Points, in no order, along strands that fork and pass close to each other.
(in the rows, 128 means zero)
Two points are linked if the straight distance between their rows is under 131. Some points are linked to none.
j344: [113 144 133 153 140 126 111 104 112 132 113  90 118  65  75 147 109 127
 150 126 148 161 157 148]
j909: [115 138  66 168 153 138 132  81 106 165 176 112 178 139 118 105 114 118
 137 157 178 112 159 158]
j15: [152 121 116 113 135 128 179 100  79 162 104  84 114 110 105  89 111 151
 125  58 180 142 118  92]
j557: [117 171 120  78 118 129  57 153 120 103 108 124 139 133 130 147 116  99
 114 129 120 178  57  93]
j275: [120 113 105  86 169  79 147  94  93 148 157  66 160 133 124 108 121 120
 178  57  94 105 162  99]
j444: [163 111 134 133 157 136 158 199 156 100  83 103 156  97 118 127 101 141
 166  73 160  66 149 133]
j24: [153  85 174 163 134 202 141 136 130 111 124 163 129 129 105 128 152 141
 118 128 135 128 173 138]
j816: [152 129 143 107 116 171  91 191 149 101 127 164 112 149 117 117 154 166
 101 147 110 114 112 181]
j838: [ 96 115 132 171 120 117 183 117 154 130 118 180 114  95  96  93 171 119
 124 163 105 158 153 141]
j880: [114 128 153 127 148 103 120 102 176  81 122 207 148 123 140 126 163 173
 136 177 158 176 147 118]
j791: [130 115 113 172  99  79 161 135  97 203 109 103 162 127 123 111 146 110
 124 111 122 108 113 166]
j359: [129 123 185 129  73 171  95 166 109  94 130 143 128 183 153 151 148 128
  64 162 110 154  69 119]
j117: [126 130 112 169  87  97 164 108  98 148 105 123 147 126 167 126 140 106
 110 102 125 109 124  81]
j542: [160 152  87 130 115 173 141 117 152 159 111 113  90 131 113  98  77 132
  78 129 114 118 128 154]
j922: [132  98 133  85 144 118 123 143  77 162 153  64 201 142 163 112 119 163
 191  53 113 103 163  86]
j473: [ 93 145 150 159 106 144 119 105  91 151 126 109  91  74 122 178 112  78
 130 127 170 140 111 124]
j967: [103 109 135  87 121  96  84 147 127 115 105 120 141 108 114 147 128  64
 105 126 127 207  97 112]
j641: [129 113  66 128 137 130 150  83 173 137  98  85  87 116 112  95  68 142
 111 115 105 150 168 169]
j413: [151 159  67 136  80 128 164 150 133 129  84  93  55  86 114 104 147 144
  96 107  88  94 148  75]
j319: [136 111 102 150 165 192 151  82 120 111 159 155 151 149  85 129 139  88
 159 165 118 113 167 184]
j604: [112 127 133 116 137 111  97  97 127 119 170 179 101 164 132 122 172  82
 118 160  97 116 139 143]
j403: [127 105 120 127 123 147 137 165  91  99  99 136 180 155 132 160 112 121
  99 122 168 146  67 122]
j246: [103 124  93 141 136  90 130 106 143 159 143 131 187  78 165 124 134 180
 143 132 170 132 127  92]
j526: [133 113 111  91 134  74 122 184 169 166  78 149 134 121 127 101 121 134
  74 109 104 125 169 131]
j422: [150 123  98 124 123 139 177  93 125 132 115 111 166 125 104  73 153 128
 165 107 118  82 179 143]
j109: [166 125 116 112 174 104 153 179 139 181  76 157 170 168 157 115 107  89
 110  88 161  66  90 157]
j133: [125 133 105  77  91 115 112  92 126  84 101 154  98 159 112 165 136 163
 107 204 108 167 129  80]
j100: [142 128 174 129 105 146 161 140 103  98 113 146 139 172 156 187 151 110
  89 139 149 144  87 120]
j800: [ 85 119 150 172  81  84 170 125 151 132 131 140 132 102 174 153 130  96
 108 126 146 120 138 105]
j768: [ 75 102 126  96 138 160  75  96 128 101 149 132 148 169 159 100  89 116
 135 134  78 138  96  83]
j266: [113 131 142 186 118 116 104  70 145 135 184 137 102 126 113 123 113 156
 144 164  92  73 158 156]
j43: [121 126  95 127 139 101 125 157 111 105 140 128 144 125 105  97 127 160
  73 140 115 125 100  92]
j716: [157 110 133 111 142 140 135 123 127 157 137  57 180 119 152 124 111 155
 143  62 121 181  83  68]
j483: [112 151 162 144 145 131 110 101 166 142 217 106  68 125 116 129 118 146
 102 175 100  97 194 134]
j214: [140 138 107 120 104 115 198 133 107 148  93  93 145  95 115  92 106 172
 150  24 175  95 129 125]
j220: [170 101 132 164 142 186 142 117 112 126 145 123 164 167  90 119 147 143
 119 155 119 111 144 191]
j342: [146 111 103 156 138 129 146 129  92 136  95 137 205 139 111 155  97 109
  93 123 173 133 113 178]
j178: [ 99 146  93 102 130 166  83 154 167  83 165 105 110 103 179 132 105 147
 182 136 118  98  74  96]
j407: [117 110 146 171 121 176 142 129 135  83 110  92 129  73 147 122  69 127
 144  75 169 106 128 106]
j809: [126 108 116 147 130  68 143 136 192 175 127 132 119 120 127 132 103 135
  79 144  88 146 141 162]
j745: [ 61 137 173 154  99  80 105 116 122 124 145 155 169  98 192 131 146  72
 122 145 166 145 145 111]
j751: [108 130  66 154 146 147 160  83 106 122 150 131 155 134  98 112 120  85
 117 180 128 138 137 166]
j911: [ 84 156  98 126 113 130 102 145 157  73 138 141  72  94 159 106 164 136
 177 149 127  86 121  88]
j48: [163  99 169  85 121 167  65 171 121 127 114 137 149 175 150 150 138 138
  99 132  82 135 100 150]
j651: [163  60 120 131 137 117 160 122  89 129 131 103 176 159 121 119 134 199
 161  75 129 123 121 148]
j702: [ 98 153 111 145 159 110 114  97 139 154 192 106 202 138 154 120 134 125
 141 137 175  97 133 123]
j27: [130 131 122 109 106  84 118 140 107 144 132 102  75 191 157 167 110 142
  54 147 109 127 124  92]
j72: [111 119 110 124 106  82 120 169 114 139 144 108  97 180 214 202 112 152
 120 130 118 133  91 100]
j157: [112 123 119 141 127 111 120  97 167  92 134 151 135 114 159 150 109 182
 128 165 159 132 138  97]
j788: [107 130 147  69 115 176  79  63 133  89 132 172  84 168 114 139 134 165
 140 217 151 159 131  80]
j514: [159 168 148 122 205 151 133 142 153 138 180 137 127 154  75 114 149 114
 133 156 141 110 119 159]
j82: [108 128 122 110  86 126  62 160 118 144 159  96  86 140 188 188 139 133
 143 159 135 136  78 111]
j491: [170 102 155 133 173 154 139 114 134 153 148 110 119 127 104 151 115 138
 147 110 117 162  78 196]
j954: [ 73 128 140  96 144 161  62 125 121  91 110 156 119 131 132  75 122 117
 103 130 122 132 133 102]
j114: [165 125 122 128 131  63 141 164 121 138 139 115 179 122 117 165 176 120
 155 141 125 147 143 142]
j592: [122  78 123 109 147 120 129 131 129  92 102 160 126 136 112 133 134  63
 120 135  75 181 125  98]
j487: [114 129 161 186  91 126 143 123 123 167  94 123 121 116 114 132 136  77
  91 122  97 131 125 173]
j111: [172 182 121  95 174 124 117 115 167 125 161 138 132 134 105  88 114 131
 142 124 145  67 155 116]
j742: [185 141 159  83 125 114  87  98 148 164 131 138  65 163 117 171 129 128
 104 159 121 137 168 118]
j841: [ 60 156 186 141  82 106  68  76 111 117 128 129 114 127 161 146 114  78
 116 141 136 131 163 135]
j204: [110  98 153 168 143 149 135 172 129 125 147 106 129  87 174 143  98 167
 171  76 129 113 112 110]
j950: [121 166 153 145 115 146 173 126 181 129 134 165  86 116  67 109 165  96
 107 201 113 187 161 140]
j692: [137 127  93 138 113  89 153 137 113 127 115 134 127 103 103 179 143 104
 159 147  98 150 109 180]
j763: [147 130 163 126 142  63 133 166 112 159 135 148 181 143 137 141 187 128
 181 108 149 122 107  87]
j436: [ 77 127 156 165 103 119  84  96  48 143  93 128  96 130 155 180 123  82
 125 123 159 152 141 117]
j243: [156 163  91 132 103 132 140 130 126 155  90 119  44  72  86 133 140 149
 153 123  99 127 171 131]
j953: [154  66 151 139 196  81 152 166  72 158 156 121 183 166 115 132 127 192
 172  83 168 105 122 162]
j60: [124 120 176 165 105 202 154 139 116  96  99 139 117  84  94 161 152 127
 127 158 180 149 153 138]
j66: [180 139 148 158 159 133 157 155 129 149 166 128 135 145  58 141 157 139
 133 156 107 121  95 190]
j999: [144 136  78 120  94 140 142 104 135  85  77 146 108 126  90 139 146 128
 112 177  81 148 133  81]
j837: [145 151 114 111 158 122 119 143 107 129 131 117 110 129 140 162  92 137
 118  93 178 116 131 120]
j625: [135 121  97 129 106  54 109 147 158 144 150 117  81 165 139 136 112 151
  59 178  74 132 107 132]
j778: [139 172 160 148 136 189 119 171 176  84 148 142  74  98 100 102 126 116
 126 147 148  90 168 151]
j673: [ 78 146 104 117  83 101  77 156 140 127 137 143  92 109 170 142 141 137
 140 154 112 127  98 140]
j524: [ 76 131 123  86 121 190  70 127 141  78 153 125 123 136 153 108  87 172
 177 129  79 138  50  71]
j428: [ 49  98 196 143 118 113 139 179 143 108 166 148  87 169 194 107 147 104
  98 129 138 113 105 118]
j174: [ 69 126 116  80 153 122  73 130 136  91 154 175  76 172 154  91 122  82
 110 153 107 111 143 131]
j899: [165 126 144  99 117 113 102 137 149 146  99 153 140 138 129 124 154 138
  95 155 101 137 183 121]
j615: [121 124  91 123 148 126 145  74 113 170 112 108 100 101  92 113 106 151
 133 106 131 169 181 188]
j352: [123 217 146 125 123 143 146 147 194 114 120 179  66 112  92  95 144 111
 100 168 131 120 122 156]
j181: [120 141 115 130  97 149 116  62 103 109 134 171  90 157 125 143 153  88
 128 179  88 116  95 160]
j844: [110 104 144 138 139 141 158 145 150 139 135  98 150  90 132 108 122 131
 149  88 115 157  63 112]
j541: [168 114 158 127 140 166 103 101 149 165 182 123  82 132 115 153 128 119
 118 180 107 144 199 142]
j102: [109 163 172 123 125 112 125 137 164  85 162 188 142 121 129 146 199 134
 150 174 172 147 138 144]
j449: [129 151 150 111 122 180 113  44 145  93 159 142  85 153 100 130 132 102
 134 194 131 138 121 108]
j239: [179 142 127 125 170 117 158 177 157 135  89 160 156 122 127 104 131 123
 149  94 170  83 125 155]
j307: [128  86 138 153 139 173 177 109 138 131  97  87 127 104 137  96  75 156
 117  54 168 142 160 104]
j569: [156  97 107 117 131 132 209 149 131 110 100  89 102 102 123 120 110 154
 186  47 127  69 167 117]
j573: [111 134 127 141 180  82 151 117 175 143 152 148 101 139 129 148 114  95
 105 155 185 176 120 161]
j270: [170 137 134 135 125 122 140 137  60 134 107  92 212 155 110 139  93  88
 122  62 143 100 116 172]
j499: [153 158 120 110 144 123 123 133  97 167 150 113  43 102 101 113 151  94
 148 121 125 125 141 125]
j956: [112 140 167 144 148 111  89 163 128 130 137 170 188 117 133 138 176 130
 171 131 169 145  93 144]
j297: [109 107 144 183 126 101 145  98 131 118 122 157 114 106 116 129 138  78
 155 153  88 163 122 187]
j293: [130  90 120  80 127 148 137 121  58 159 126 106 200 143 135  80 127 208
 166  48 126 142 114 107]
j883: [127 138 141 157 104 107 118 134  75 155  89  92 217 141 141 121  99 155
 158  52 137 102 115 168]
j147: [155 127 112 107 114 188 132 204 158 103 107 163  92 114 130 121 158 142
 116 153 136  74 158 149]
j420: [156 144 119  86 149 138  93 132 140 109 124 102 182 149 138 130  81 124
 120  86 119 163  55  65]
j54: [163 139 108 130  85 124 159 111 121 115  67 102 164 114 175 107 109 150
  98  72 112 114 135  66]
j990: [153 141  71 100  93 129 168 121 138  93  88 117 133  95 124 108 136 143
 135 112  84 121 130  82]
j917: [143 149 116  88 151 128 105 107  72 163 126  88 121 115 127 105 133 101
 172  92 108 106 151 108]

A fork is a point with three links, a tip a point with one. Leave the first point through the second and follow the links. Name the first fork or tip that comes.
j483, j541 => j990
j911, j673 => j266
j542, j641 => j117
j838, j950 => j883
j569, j214 => j592
j420, j716 => j109

A fork is a point with three links. Follow the links from the first point to the second and name the forks in between, in order.
j111, j999 => j66, j220, j297, j117, j990
j413, j950 => j990, j117, j297
j950, j524 => j297, j117, j990
j615, j953 => j117, j990
j403, j692 => j297
j673, j841 => j990, j117
j954, j922 => j990

Follow the links from the first point to the second, and from the first to the third. Name the last point that the two ways share.
j72, j48, j499 => j990
j181, j60, j270 => j297
j243, j473, j778 => j117
j911, j880, j147 => j297

Name the points in between on the shortest way along the links from the first point to the second, in order.
j214, j557 => j15, j307, j407, j204, j844, j716, j420
j883, j319 => j270, j342, j403, j100, j359, j48, j816, j147, j778, j352, j950, j838, j297, j692, j114, j763, j956, j102, j880, j157, j246, j702, j909, j751
j147, j768 => j778, j352, j950, j838, j297, j487, j791, j117, j54, j990, j999, j133, j788, j449, j181, j604, j174, j954
j352, j615 => j950, j838, j297, j487, j791, j117, j800, j745, j841, j436, j473, j344
j899, j788 => j526, j809, j625, j27, j72, j82, j673, j911, j178, j524, j768, j954, j174, j604, j181, j449
